Each row is a point on a landscape with many valleys, with its height.
A ball rolls from a point to whichever of its 2 nearest points has the largest drop for the distance, and stops where none of them is lower. Distance is the straight distance between rows; heights are no part of it.
(1227) h=398: [-18  -4 -14 -10  -3  -4  32   8 -19 -22  -4  21  23 -13  10   3   5 -14
 -12   5  13  16  21 -16   7  -9]
(1308) h=320: [ -4  11 -18 -36   7  -2  18 -29   4  30  10 -14 -19 -21 -12   6  22  19
  -1  16  -2 -40  -1 -12  20  -9]
(1377) h=352: [ -5  19 -17 -32   8  18  -3 -38  10  14   2 -17  -7  -3   0  18  14  18
  13  -4  -3   1   8  -8  21 -13]
(772) h=327: [  8 -19   9   9  20  21 -35 -12 -15 -15  -4 -27  21  22  36   1  38 -23
  19 -26   2  -2  -4  12 -13  -1]
(1479) h=598: [  6  -4  16  -8   7  24  21 -27 -20   8 -18 -10   0  22 -12  16  23 -25
  12  22   1  -8 -10  12 -11 -19]
(1527) h=270: [  6   6   8  26 -17  -2  13  19   3  -8 -13  10  11  -3 -14 -12 -24  29
   7  14  42  19  31  -6 -12   9]
(1842) h=188: [ 29  12   1  -5  -1 -31  24  -4  12  30 -28 -13   4   2 -32   0 -30  24
  11  -8  39 -16 -13   6   5   8]
(1907) h=255: [  3   4 -10  -7  -5 -24  38 -30   5  43 -21  16  -4   0 -30  11 -40   9
   6   2  46  10   0   3  24  -6]
(1082) h=505: [-17  27  -1  22  -4   6 -26  -3 -10 -24 -28   3   6  12   2  12 -23  -9
 -28 -11   8  29  27  -5  10 -11]
(50) h=576: [-19   8  14 -37  10  28  15   1  -4   1  12 -30  25  -1 -19 -32  12 -18
  11  21 -25 -31 -22  21 -32   9]
(1743) h=154: [ -1   3 -15  12   5   6 -16  28 -17 -27  33  -4  -8  13   2   5  33 -19
 -42  -8   8   2  15  11 -19  12]
(1866) h=246: [ 11  -2  11  15  -9  18   8  28  19 -28   8   1 -10 -18 -14  -4 -10   8
   9  27  33   7  20 -13 -12  26]
(1187) h=254: [ 10  -7   0   9   9  -5 -20  -8   1  30  15 -16  21  44  -5  21  31   3
  -6 -17  11 -24  14  32 -15   7]
(1679) h=359: [ -4  20 -25 -24   3 -41  39 -12  -3  28   8  25  16  -4 -15  -7 -27 -29
   4   7   9  -4  -5  -9  26  -4]
(200) h=228: [-13 -16   7  54  20 -12  15  16  -3   1 -17 -15  -4 -22   9  -3  -3   2
  10 -21  26  -3  11  12   9   7]
(479) h=163: [ -8   5   4 -18  10 -22 -12   4  19 -42   3  38  -7  26 -19 -26 -16 -39
  11   5 -29   8 -26   2  -3   2]
(1638) h=629: [ -1 -27   4 -16  22 -60  -5  11 -19  -5   5  20  18   1   7 -12 -23 -17
   8  15 -11 -50   7   4   6  -6]
(1058) h=172: [ 24  -4  11 -29   4  -6 -42  -7   3   0  21 -16  -9  32 -23   4   4  -8
 -11  13 -40 -45  -4   4 -22   4]
(1471) h=548: [  6   6 -18  13 -21  -8  -2  -4 -11  14 -48   8   5 -22  24   7 -10  18
  -1  -4  -2  30 -25  -5  -4  -7]
(846) h=486: [-14 -18  28   9  -3  24  35   3   3   2  -5  -2  17 -26   3   7 -18   0
   7  -5 -10  -2   2   8  14  -1]
(1087) h=479: [ 15   9  -9   5   4 -11  -8  33 -20  14  13 -18  -9 -14  -6   0 -22  18
   9   3  43  -9  25 -12 -19  17]
(1535) h=264: [-25  18   3   6 -13 -22  23  13   8 -16  18  47   5  -9 -20   8 -37 -20
 -26  46  -4  19  31 -16   7  -5]
(725) h=281: [ -7 -11   8  18 -25  -3  20  15  -2 -32  13  44   1  -9  -7  -2 -23  -8
 -21  44   6  -1  32  -6 -13   4]
(926) h=495: [ 10  18   3  11  11  21 -37   4   5 -11  -5 -24 -25   1   5  12  20  21
 -39 -20 -12  24   6  -5   5  -2]
(1720) h=331: [-14   3 -36  -4 -23 -16   8 -19 -13  46  -6   7 -14 -18   5  31  -5  -6
 -10   0  18   8   6 -11  -6 -10]
(1327) h=645: [  6 -11  -2  -8  12 -24  -1  17 -21  31 -19  33  31  12   3 -13  -1   4
   9  38   0 -10   4   2 -16 -25]
(1745) h=215: [ 39  -8  11 -13 -26   2  15 -49 -10  39 -45  -9 -10  35 -18   4  26  10
  -1   8 -20 -20 -43   2 -10 -20]
(1116) h=185: [  7  21  -5 -37 -11   1   2  -9  19 -20 -16  22 -12  23 -17 -25 -22 -46
   3  -2 -38  -6 -28  -7  15   4]
(707) h=457: [-31 -17  -1  16  20 -20 -17  35 -11  13  12  -1  28  12   3 -15  -9  27
   6  19  13  -9  29   8 -23   4]
(1073) h=448: [ -4   4  11  22   4   8   4   4  10 -37 -14 -19 -15  -9  19  -2   0 -11
 -12 -27   1  -5  33   1  33  11]
(1930) h=74: [ 30  23   8 -26 -10  -1  10 -39  13  42 -16 -28  -5  -2 -23  -3  -1  19
  13   0   4 -42 -19   6  -3   9]
(843) h=488: [ 22 -10  -7  -5 -28   5  14 -15   8  20 -10  16 -12  -8   4  16  -7  11
   6  31  -6 -20   4  -1  -8  -8]
(1858) h=377: [ 25  -8  24 -22  25  15 -19  -1 -11 -18  -7 -11   9   6   6   5  14   1
   7   0 -16   8  -9   2  22 -10]
(1157) h=168: [-20  -7  22  17  13  13  32  37  -8  -7   3 -33  18 -26  -4 -28   2  31
 -11  -3  42  -4  47  -6   6   4]
(1038) h=267: [  6  -7  -7 -12  15   2  -4  20  14  28  13   7   8  25  -8  -2  14  20
  11  13 -12  11 -21  16 -16  -1]
(20) h=298: [-13   0  20   9  10   6  -4  10  -5 -30 -36  -7  18  -2  25 -20  -1 -14
  -1  -4 -27 -12  14  15  -3   2]
(1636) h=114: [  7  12  -9 -15 -20 -13 -11 -16   4 -15 -18  25   5   3  -1  17 -36  15
  -7  14   7  -5  36 -19  27  -8]
(1914) h=620: [ 26   0  13 -14 -21  46 -51 -17  19 -17  -9 -14  11  33  10  -5  21 -19
  20 -45 -18  40 -30  -9  -6  -4]
(478) h=279: [ 12  -9   5  31 -10  12 -27 -20  24  14  11  -6   7  48  13  12  42  11
 -19 -51  -1  -9   2  33 -17   3]
(414) h=256: [-34 -25  30  65   9  -1  16  27   3 -15  -6 -10   3  -6  19 -14  -6   5
 -12 -17  15 -13  35  17   0  -7]
(1391) h=428: [  2   5 -13   7  -2 -10  30   3 -16  -8 -35   0  -5 -12  11   9  30  16
 -27 -28  18  16   6 -12   8 -18]
(379) h=147: [ -2  -5   5 -17  -2 -21  -3 -21   8 -27 -15  27   0   1   9   6 -22  14
  28  -1 -10  -8  21 -11  37 -11]
(1271) h=197: [-13 -15   9  32  -2  12  38  23  -5 -27  -6 -17   5 -31   7 -19   6  19
 -20 -15  66   8  44 -31   3   8]
(1516) h=312: [-45  18  11  39   5  14  -1  32  13 -49   5   9   5 -19   6 -39 -22  11
   1  -8  30  37  31 -29   1  11]
(172) h=257: [ 35  -7  11 -34 -36  20  -8 -40  12  16   7  -9  -8  23 -20  13   6 -13
 -12 -12 -69   3 -31 -11  27 -30]
(476) h=284: [ 20   5  -7 -23   3   1   5 -14  11  16  -2   2 -30 -17 -16  -3  35  14
   3  38 -27 -33 -12 -21  -6 -26]
(624) h=512: [-33  -2   8  24  -3  52   4 -18   2  -7 -10  -2  10 -17  21  15  28  12
  -9 -19  -3  37   5  12  14 -34]
(436) h=429: [-11  -8  20   3   0  34 -22  10  18 -27  -1 -23 -18 -17   6  -8 -16   7
   7   7 -26  -7   5   1   1   2]
(1787) h=244: [  5  10 -19 -21  -1  10 -21 -28  -8   2 -13 -18 -27   2   5  13  25   2
   1  31 -31 -34  -5 -28  -2 -35]
(1910) h=459: [-42  18 -34   1 -25  -7  29   9 -25  30 -32  21   2 -33   2 -12 -38   9
 -18  15  24  12  25 -23 -16  -3]
(34) h=449: [ 22  10  -9   1 -17   5  30 -14 -12  -6 -26 -20  -6  -6  -3  13  19   4
 -30 -26  -7   1 -22   4   7  -3]
(1313) h=560: [ -3  21  -7 -21  -7  25  31  -9  12 -20  -3 -18 -13  -8  -2 -15  21 -10
   3  -2 -19  -9 -17 -12  16   7]
(409) h=525: [-26   0  15  41  11  52  -1  -1  16   0   6   5  25 -29  36 -10  26   3
 -26 -39   9  43  -3  19  14 -25]
(484) h=472: [-16 -25 -18  29  10  -7  -7   8   1   7   6 -18 -15  -1  11   1  49  22
  10  -9   6 -27  14  14 -29   7]
(1355) h=582: [-15 -11  15 -27   3  27  30   4   8  18   7 -10  28   9 -29 -20  15  -9
  -7  18 -31 -10 -10  33 -18  -7]
(563) h=275: [ 59  -3  20  -6 -25  13  20 -37  -5  14 -31   2  -5  38 -26  11  20  14
  -8   3  -7  10 -49  10  11 -23]
(598) h=468: [ -1  -9  33   9 -10  25  26  -3  -1  28 -28 -20  12 -25 -11  -1 -38  18
 -11   4  17  15 -12  15   9   2]
(961) h=205: [ -8  10   0 -13   7  -2 -24 -30   3   6  -9   3 -27  16  -2  14  -3 -16
  21  26 -26 -20  17 -10  14 -29]
(1783) h=439: [ -9   1  25  32 -11  17  43  -1  -5  35 -53 -18 -10 -14  -6  -3 -31  37
   2 -23  12  11 -28  19 -12   6]
(677) h=218: [  1  -4 -15  22  -9 -17  45  26  20  31   2  55   3 -33 -15  10 -28  23
  -6  30  11  27   8  -5  10  -2]
(1500) h=285: [-30  -9  14   5  -5  -9   4  12 -22 -23 -14 -19  -2 -10  15 -13 -29 -18
  -6   6 -17 -32  30  -3  10  -5]
(592) h=344: [ 27 -23 -10   0  17   0 -39 -18 -16   2   5 -12  15  20  18   3  66  -6
  34 -31   3   7 -28   0  -9  -3]
(1104) h=239: [ 11  11 -19  11  12 -34  20  18  -9   2  -6   7  10  -3   0  -5  -8   9
   9 -12  39  13  -9  -5   6  19]
(226) h=540: [ -2  24  10  -9   3  10  13 -12   8 -45 -18   7 -15 -18  -8  -1 -21 -23
  19  24  -3  10  -3 -21  26   3]
(31) h=217: [  9  14  12 -42 -21  13  10 -26  17 -11 -10  -3 -10   8 -12  -4  -6 -24
   7  -2 -57   6 -40 -11  15 -27]
(1452) h=511: [ -1  26   1   5  -2  23 -25   8  12 -25  -1  -9 -26   1  -3  25 -22   3
 -35 -16  -5  23  27 -10  11  -1]
(1183) h=407: [-33 -11   1  17  13 -42 -17   7 -20 -60  32  51   9 -12  17  -4 -39  -3
  11   8   5  12  33 -28  11  -4]
(821) h=102: [ 11  -7   9 -17  30  -9 -34   2  20 -18  17  15  -4  10  -7  26 -13   5
   6  -4  -6  20  13   3  45 -11]
(861) h=58: [ 28   0   4 -21  -7   4 -11 -25  19  -5  14  25   9   8 -14  24 -21  18
 -10   1  -1  21  24  -6  45 -17]
(202) h=325: [ -9  -8  -7  32   3 -15 -25  19  16 -23  19   6 -20  -5  17   8 -10  16
 -12 -17  42   1  41  -8  -9  25]
(1487) h=482: [ 11  12  10  23   8  23 -22   7   7 -20   9 -25  -4  20  11   5  32  -4
 -32 -44 -14  10  -3   8   8   7]
(690) h=383: [ 53 -10  29 -18  -7  -1  -1 -14  18   6  -9   5   6  24 -17   8 -18   0
  18   4  11   0 -16  12  15  -8]
(1346) h=224: [ -3 -13   6  20   1  15  26  25  -5 -34  13  -8 -12 -38   7 -11  14  16
   0  -2  43 -14  20 -19   2  32]
(1933) h=132: [ 21  -4  39 -20  19  12 -43   5  40 -21  19   7 -10  15 -12  23  -6   7
  -8  -8 -38  47   2  -7  31 -24]
(166) h=272: [ -1  16   6  18  20  -3  -2  31  -8 -15   3   0   6  -8   4 -24 -14  -7
   6 -19  24  37 -10  -9   0  27]
(705) h=393: [ 23  16  13 -18   5  25  16 -20  -1 -26 -48   1  -1   0 -11  -3  -4   2
 -10   0 -11  31 -11   0  16  -9]
(1809) h=367: [-17   3 -29  23   3 -22   7  13  -2  22 -18  -1  -3  -6  21  -7   6   5
   2  -4 -12  -2 -15   9 -35   5]
(1409) h=408: [ 24 -14  16  -6  -7 -15  -4 -14  26   1   6  24  -8  19  -5  11 -34 -11
  21   2 -10 -25  -8   5   9  10]
(1931) h=471: [ 30  13  18 -28  -8  52 -24 -11   4  -8  12 -34 -10   8 -13   3  -3 -21
 -22 -18 -16  18  -8   2   3  14]
(456) h=487: [ -1  -6 -17   6 -12  -4  -2  -4  19  26  -8 -19 -20  -5   1   1  43  28
   5   3 -12 -33   0  12 -34  13]
(539) h=441: [-45  -1  20   3  22  12 -23   0  17 -21   6 -13  -1  13   1 -22 -32   8
  13  10 -21 -17  16  17  -8  -8]
(699) h=315: [ 38   9   2 -26 -24  19 -22 -40 -26  33 -19 -11 -18  10  -4  19  15  -3
 -11  30 -24 -23 -27 -25   1 -45]
(390) h=91: [ 14 -16  43  34  27  27  -5  11  16  10  16 -16   5   0   2  15  31   2
   9 -30  -7   6 -21  31  14   1]
(744) h=498: [-34  -4   2  19   7  36  37  -4  -5   4 -15 -10  -1 -35  -6   9  16  16
  -9  -2   4  22   7   9  23 -13]
(1245) h=623: [ 18 -20   4  -6   6 -41  21   6 -12   1   0  16   7  10   3  12  16 -17
   4  12 -17 -40  -6  10   4 -14]
(1049) h=299: [ -9  11 -25 -19  -6 -16  12 -26  -8  43  -7  -4  -5   4 -19  18 -27  24
 -10   1  28   9  10  -5  17 -15]
(695) h=133: [ 17  14   4 -24   0 -15  22 -17   9  19 -12 -22  26 -13 -16 -15 -14  10
  13  -9   7 -32  -8   7   8  25]
(620) h=412: [ -7  11  -4   7  19  -2   9   4 -25 -13 -21   3   6   0   5  18  17  10
 -13   4  -2  25   7   1  17 -18]
(1017) h=521: [-11   5   4 -19 -17  13  21 -28   8  38  -4  -1 -17 -19  -6  28 -21 -10
 -22  21 -26 -22  -6  -8  25 -21]
(336) h=174: [ -4  -1  -5 -20   4 -12 -12 -41  22  -9 -14   2  -3  28  19  24  -1  -9
  41  -3  -3 -16  18  -1  31 -17]
(274) h=214: [-22  -6  -5  -1  22 -22 -30   8   6 -16  21  32  13   2  17  -7 -22 -15
  40 -14 -17  27 -16  13   3   9]
(408) h=608: [ 17 -10   5  -5  -1   9 -21 -34 -32   8  -4  -1  -3  31   2  30  23 -21
  19   7   4  -8   2  -5  -6 -16]
(1320) h=389: [-20  10 -12  13  -1  -4  19  17 -16  31 -35 -17  -6   0 -11  -3   9  20
  -5  16   6   1  -6  16 -32  -4]
(1657) h=248: [ -1   0  24 -25  22  19 -28  10  15  12   4  -3  28  13 -12 -16  -1   0
  27  16 -15  29 -18  15 -10  -5]
(1276) h=390: [-40 -30   3  35  30 -37   6  18   5 -31  37  11  -6  -9   9  -7 -17 -10
  33 -32  11  -8 -10  12  17  29]
(1736) h=121: [-11  11   2  -3   7  28   0  31 -21  -7  29 -31  19 -37   6 -22   6  -2
 -14  -3  22   8  10  -7  -5  32]
(783) h=198: [ 12   0  11 -14  17 -21 -24  -6  -7  43  27  -1  -3  22 -14   8  -2  -2
  -3  19 -14 -50  -3  15 -11   7]
(622) h=379: [-31 -24  13  52  16 -15   2  10  14 -12  43  -8 -15 -21  21   3  -3 -25
  15 -40  20   5  13  14  -3  32]
(1506) h=426: [ 27  24   8  -8  -4  23  14 -15 -15 -21 -51 -23 -14  -4  -6 -11  11  20
 -13 -35  -1  27 -24  -5  12  -2]
(640) h=470: [ -3   0 -12  33 -13   0 -20  -6  19 -25  -3  -6 -20  21  28   7  19 -17
 -35 -41  -6   0  -4   7 -14   6]
(1763) h=460: [-12   1  -3  46   8 -13  -4  18   3 -31  -4 -14 -25  13  23   5   6 -21
 -29 -37   2 -11  19  15   3   4]
(691) h=196: [ 21 -21   1   4  -9  -9  42  -2  10  22   2   4  -1 -33  -8   2   2  15
  23  10  33   3 -21  -5  -8  14]
(1383) h=157: [  8 -25   2  12  -1  -9  40  -3 -12  19  -7  -3   6 -21   1  10  27  -6
   3   0  26 -11  -6   6  -2   5]
(1841) h=309: [ 13  11 -22 -43 -11  -8  29 -14  15  17  28  34  20  10  -6 -25  18  -6
  22  19 -24 -25 -39   3  -2  -8]
(868) h=288: [ 19   6 -26 -30 -16   1   1  -8  14  15  25  11  23  22   5  -8  24   8
  11  16  -7 -15 -18   5 -19   0]
(1450) h=179: [ -3 -24  -5 -14  -5 -17 -40   4 -13 -28  70  18  -2  14  22  19  18  -6
  -5   4  -1  -4   3  -4  -8   2]
(901) h=399: [-13 -24   6  16  15 -27  -6   7  -1 -52  30  26  -2 -12  15  -8 -15  -1
  16 -18   6   0  13  -9  25   4]
(228) h=451: [-32 -14 -12  -2   4   4 -18  19  -3  -2  26   3  24  -6  13 -10   1  18
   8   5  -7 -10  17   6 -10   2]
(897) h=570: [ -2  22   2 -22   7  20  20  -2 -13  -4   8 -28   5 -22 -17 -16  28 -12
   4   7 -13 -26 -12   1 -20  15]
(1203) h=496: [  8  20 -16  -4  20 -10 -28  19  -7   6  11 -10 -14 -23   1   2 -21  11
  14  27  13  10   8 -30  -3  13]
(396) h=346: [ -3  -7 -21  27 -11  -7 -26  29  22  16  -3  -9   0  -8  25  -2  16  29
  -2  -5 -14  20 -19  18 -34  15]
(603) h=328: [ 15 -16  -5  34   2  -1 -39  23  19 -11  19   6   6  13  25 -10  27  11
  12 -26  -7   8 -23  20 -24  21]
(259) h=148: [ 41  10 -14 -23 -39  -3  17 -47   0  40 -17  -9  -7  27 -26   3  13  18
  -1  -4  14 -24 -21   9 -14   0]
(1572) h=415: [  9   0  18   2 -20  39 -10  -5   6   1 -17 -24  -4 -24  19   4   0  14
   4  23 -13  -4  -5   4 -11   7]
(1186) h=278: [ -3  -6 -15  34  32 -29  13  27   9  -7  22  14   2  -3   1   0   7   8
   3 -32  49  21  19   4  15  29]
(331) h=638: [ -3  -7  -5 -25  16 -23   3  22 -24  25  -1   3  29  18   1 -26  12  -9
 -12  23 -27 -29  -9  21 -17 -11]
(1870) h=230: [ -3 -16  10  -8  14   9 -41   8   4 -13  11  13  31  10  20 -16 -15 -16
  36  -1   0  24 -13   5  -8  14]
(1201) h=440: [ -9  -1  12  18   8   0  -8   3  18 -51  -7 -24 -35 -22  11  -3  -3  -8
   1  -6 -19 -16  -3  -7  15   7]
(399) h=273: [-31 -23  29  37  18 -29  -1  31 -13 -22 -14 -10  12  11  15 -14 -31  -6
  -9  -3  -3 -21  46   8   5  -6]
(101) h=522: [  2  11  -6 -22   9 -11 -33  11   9  -3  28  19  -3 -14  -2 -21 -39  -7
  21  41 -20  -9 -17 -19  -1  -2]
(1373) h=485: [-36   9  20  24  -5  26  11  21   4 -14  13   1  -2  13 -11   1 -24 -18
 -24  -1   4  13  16  20   2  12]
(671) h=427: [ 23  21   1 -32 -11  29  -6 -14  -3 -14 -33 -12  -5  29 -22   9   6  -8
 -32  -3 -25  30 -16  -5   4 -20]
(869) h=311: [  6   4  15  10   2  11 -20   7 -16 -12 -25 -15  24  14  19  -9   5 -34
   8 -28 -12   4  -5  12  -4   1]
(1098) h=444: [  8  39 -29 -49   6   4   4 -29 -14  55   2 -19   0 -15 -16 -16  17   4
  15   6  -1 -14 -28 -23 -11   2]
(1218) h=438: [-47  13 -34   6 -17   2  31  10   3  22 -21  11   5 -11 -19  -8 -13   5
   5  14  46  30  15 -11 -19  11]
(325) h=417: [-19  10 -28  -1 -28   2  38   2  -8   6  -5  30   7  -6 -11  16  -7 -21
  -7  13  35  28  11 -12 -15   0]
(521) h=294: [  3 -14 -29  24 -17 -30  15   4   3  37  -9  17 -22  -8   7  40   6  10
 -18  -9  26  12  -2  -9 -11  10]
(337) h=509: [  8  28 -13 -19  12 -19 -42  15  -5  10  -6  17  -9 -29  10 -19 -39   8
  18  40 -11  10  -2 -40  15  -7]
(33) h=201: [ -8 -20  15 -28  24 -40 -48  14 -17 -34  39  30  20  12  18  -7 -32 -34
  31 -11 -18  20  -7  -7  15  10]
(1155) h=475: [ -8  30 -38 -28   0   8  -5   7 -22  35  -2 -16  -3  -9   5 -16   5   3
   8  24   1 -14 -14  -8 -23   5]
(904) h=447: [ 10  -3  -4  17 -10  -6  39 -27  -1 -34 -41  25  -4  -5   6  28  39   5
 -23  -6   7  33  11 -15  24 -28]
(241) h=382: [-10  -1 -25 -12  -6 -37  36   7 -24   1  20  29  13 -16  12  -2 -15 -33
   0   9  25  -9  15 -14   6   5]
(1587) h=442: [ 18 -18 -16 -11 -36  11   9 -37  40  27  27  10 -18   2  -9  17  -1   4
  19  -1 -37 -15 -30  -3  13  -2]
(475) h=530: [  3  11  15 -19  -1   4 -17   1  -7 -37   8  26 -12 -17   8 -12 -20 -18
  18  35 -31   7 -13 -19  16  -2]
(1819) h=131: [  8   4  16 -32  34 -17 -47  17 -14 -12  20 -10 -18   9  -2 -15  -3 -48
   0   0 -37 -12 -20  -8   8   0]
(1429) h=301: [ 48  -2  11  -4 -32  14 -28 -28   4  21  -2  -7 -17  29 -16  17  10  -7
 -15  24 -54  -1 -34 -10   4 -33]
(492) h=235: [ 14  -6   0  -3 -16  29  28   8  10  -6  11   0  -4 -30 -13  -5   3  12
   4  28  32  16 -17  -2 -14  19]
(181) h=138: [ -4  -4   7   8  10   5 -18  41 -21 -26  45 -18   6 -12  14 -18  18  -4
 -23 -14  11 -12   7   5 -22  31]
(1412) h=293: [-14  25  18  27  12  12 -13  25  12 -48  11   4   2  -5  -4 -28 -28 -21
  14 -17  19  45   4 -17  14  20]
(1749) h=514: [ 14   9 -14 -28   6 -16   5   2  -6  -5 -17 -18  -8  -2 -13  -9  13  31
 -22  15  16 -30  32 -11  -5  -8]
(1305) h=336: [ 44  -4  20 -13 -20  19   0 -19  -4  15 -29  13   9  15 -16  17  -9  11
   1  20   0  25 -33   1  14 -25]
(1194) h=494: [-23   8   5  24  -6  -3  -8  11   3 -42   3  16   6  26   4   7 -26 -27
 -27 -14   2  23  28   4   8   2]
(388) h=463: [ 35  -1 -10  -8 -44   0  15 -29  24  32   1  20  -2  15 -12  11   5  15
   4  14 -36 -23 -23   1  -6 -29]
(1190) h=529: [  7   4 -15  14 -19 -17   4  -7  -7  -8 -39  25  -8 -36  25  17 -14  -5
   7  20  -4  11   4 -19   2  -9]
(555) h=193: [ -4 -26   6  22  13 -24  37  16 -10  31 -14  -6   8 -22  -7  15  -9  10
   6 -13  23 -14  14   5  10  13]
(1599) h=465: [ -4  -2  14  10  13  -3 -16  26  -8  -5   8 -17  13  18 -14 -11  -9  13
   5  13  34 -14  21  12 -19  18]
(1923) h=588: [ 18  14 -14   1   4  14 -35   7  -6  19 -25   3  15   2  17  -3  -3  -2
  27 -11   4  56 -46   4 -14   8]
(1575) h=304: [ 30 -17 -13  35 -18  16 -29  -7  29  -3  18   2  20  26  29  -2  26   7
  -6 -55  15   4 -10  14 -24   8]
(1225) h=445: [-41  -6  11  -5  23  13 -27  -1   7 -11  31 -10   8   2  10 -11   4   7
   5   7 -38 -20   1  25 -12  -3]
(1878) h=384: [ -4  23 -26 -38   1   9  -3 -46  10  50   3 -24  -6  11 -18  22  26  25
  27 -19  16 -13   1  -2   1   6]
(1435) h=151: [ 16  12   9 -33  13  -2 -60   5  11   3  14 -16 -23  24  -5 -17  -8 -25
  -8   8 -61 -27 -24  -8 -18  -4]
(1215) h=245: [-35   4 -14  20   2 -25  34  28   5  -6   8  37   2 -18  -4  -4 -30   7
  -7  22   5  29  14  -2   1  -2]
(1956) h=332: [  6  15 -20 -36  -7 -20  14 -17   1  28  11  25   4   9 -23 -15 -16 -23
   7  12 -27 -18 -31  -6  18 -19]
(812) h=480: [-24  21 -21   1 -24  -3  20  -2 -11  29 -21   7 -32 -16 -15 -11 -38  -1
 -26  25  16 -14  20 -16  -8 -11]
(117) h=616: [ 19 -23   0  -5  -4 -17  10 -20 -20  -2 -18  15  21  33  10  28  17  -5
  -2  13  -5 -10   8   2   9 -24]
(721) h=510: [ 25  -8  -4   1 -23 -10   5 -18 -12   0 -44  11  -4 -21  22   0   1 -12
   9  27 -11 -26  -9 -16  -5 -22]
(712) h=501: [-26  24 -14 -15 -16  -2  34 -23  -1  41 -19  18 -32 -20 -17  -6 -23 -15
 -20  26  -6 -26  11 -12  20 -23]
(133) h=461: [-30  -6 -39   2   3  -5 -15   7  -5   4  18 -17   4  -5  28   1  30  16
   6 -12  14  -9  22   0 -27  10]
(424) h=362: [ 28 -11   7 -14  -1  18  -8 -17 -16 -14   0 -10  10   4  23   3  55   5
  28 -16 -14  12 -13 -15  16 -16]
(271) h=169: [-14 -11  -9  -9   5   1 -25   2 -23 -25  61 -12  -5  20  11  13  29 -18
 -29 -13 -16 -20  -4  16 -15  13]
(785) h=605: [ 16   3  -5   0  -7  26 -34   1   7   3   0  -1   4   9  13  -1  20 -14
  13 -17 -23  43 -41  -4 -19  10]
(913) h=633: [ -6 -10  21 -22  35 -48   2  30 -10   8  15   0  19   8 -11 -27  -1   1
  -4  11 -34 -48  -4  15   6   1]
(1275) h=258: [  3 -11 -20  32  -7 -21  21  25  18  30   2  23   1 -10  -5  27 -17  17
  -8  -1  17  31  -6  11  -3   6]
(1039) h=305: [-10 -11 -19  41   7 -35  12  37  11 -23  23  17  -8 -10   3 -12 -16  18
  -4 -17  44  13  36 -28   1  18]
(795) h=458: [-47  11 -15  34 -12  12  26  10  -7   8 -18  10  -8  -6  -8   3 -20  17
 -12 -15  41  52  24   2  -1  -5]
(1052) h=355: [ -7 -27 -14  25 -19 -18  11  18 -19  11  29   2 -14 -22   6  13   6 -19
 -11  -6  31 -21  26   2 -23  26]
(389) h=452: [ 17  20  22 -30   7  33 -15   1 -15 -21 -19 -32  -4  12 -10   0  10 -16
 -41 -25 -20  36   0  -3  18 -13]
(291) h=395: [ 14  -7  20   4   4  21  -6 -19  -1  13 -22 -27   9  -4   5  20  12  17
  -1   2 -18   5 -14  17   9 -14]
(394) h=483: [ 25   6  21 -20 -20  48 -42   0   5  14  40 -32  10  16   6  16  10 -15
 -22 -25 -25  21 -17  12  -2  11]
(1805) h=497: [ -1  19 -35 -21   8 -10  12  21 -15  13 -12   0 -15 -11  -9 -24  20   4
 -15  22   8 -28   6 -17 -31  -1]
(788) h=143: [-38   0   6  18  12  14  29  44 -13  -3  26 -14   8 -33   3 -33  -4   7
  -4   1  32  22  34 -17  -4  20]
(1456) h=424: [ 11  -5  -3 -14 -20   5 -17 -16  39   4  31  27 -23  20  -5   3  -7  -9
  18  15 -26 -25 -12  -6   7   5]
(1719) h=474: [-42  -4   0  46 -19  18  31   8   6   3   4   3 -11  -9  -9  17 -18 -12
 -28  -6  28  18  32   1   6  13]
(999) h=500: [  2  -7 -25 -22  -4   1   9 -18  14  13 -15 -20 -16   3 -14   7  39  42
  -4  -2  10 -31  18   0 -23 -14]
(1662) h=410: [-28  12  12  28   0   2  29   6  -9  37 -49 -27   3 -17 -13 -26 -24  41
  10  10  -1   6  -6  13 -20   7]
(178) h=146: [ 10   4  15 -20  28 -24 -22   9 -17 -37  -2   7  -3  23   4 -26 -12 -34
  28  -1 -26  -9 -21   1   3   6]
(1811) h=567: [  5  10 -17   4 -21   3  -1  -9 -10  11 -35  15  23  14  13  -6 -11   2
  11 -17  13  42 -28   9 -10   5]
(1439) h=191: [ -5 -29  10 -13  20 -35 -56  -8 -10 -24  60  31   7  23  25  13 -20 -20
  11  -2  -3   0  -6   1  10   5]
(949) h=368: [-22 -25  -1  33   0 -29  12  10  -3 -13  42  -8 -11 -24   2   0   2  -9
 -17 -34  15 -27  11  22 -11  39]
(895) h=122: [ 20 -25  22  29  15   9  11   3  -7   4   8  -8   8  -7   6  17  28 -11
  16 -17  15  -4 -13  27   0  11]
(518) h=413: [  7  22 -29 -43   7 -13   3 -31   7  46  24 -25   4   1 -17  -2  26  -1
  30 -11   6 -23 -22  -2  -5  23]
(916) h=340: [-15 -22 -16  28  -4 -21 -17  18  -1 -11  42  23 -17   3  14  16  -1 -10
  -3 -13  41   3  20  -2 -27  30]
(930) h=589: [  1  -6  28 -17   4  29  19 -19 -15   8 -12 -16  26  27 -25  -4  25   3
   1  10   0  -7   8  34 -12 -12]
(1372) h=550: [-11  16   9  -6  10  24  34   4   1 -49 -17  -2 -14 -12  -5 -12   7  -1
   0  13  -1   5  13 -16   7  -7]
(727) h=225: [  7   2  -3  -4  29 -23 -13  -1  -5  52  29 -22   6  24 -24  17   9  -9
   5  -7   0 -20 -10  26 -15  10]
(729) h=295: [ -3 -12   8  -8  -8  -7   6  19   0 -43  28  29  24  18 -13 -19 -32   3
 -10  36  16  -7  26   0 -10  10]

Call two points neighbours if one is among the 2 nearest of the other. Go from one point of each pair to the other, from neighbour to neighbour, staying as low as possible. Name the highest point that can't be avoided.
(705) and (1383): (34)
(1736) and (390): (1866)
(1930) and (677): (1720)
(1383) and (1104): (1516)
(861) and (1819): (699)

Write out the way that a ball takes from each point below.
(539): (436), (1572), (291), (1858), (424), (592), (772), (869), (20), (1500), (399), (414), (200), (555), (1383)
(1805): (1155), (1098), (518), (1878), (1377), (1308), (476), (1787), (961), (336), (379), (1636), (861)
(926): (1487), (640), (1763), (1073), (1201), (436), (1572), (291), (1858), (424), (592), (772), (869), (20), (1500), (399), (414), (200), (555), (1383)
(785): (1923), (1811), (1471), (1190), (721), (843), (388), (1587), (1456), (1409), (690), (1305), (563), (1745), (259), (1930)
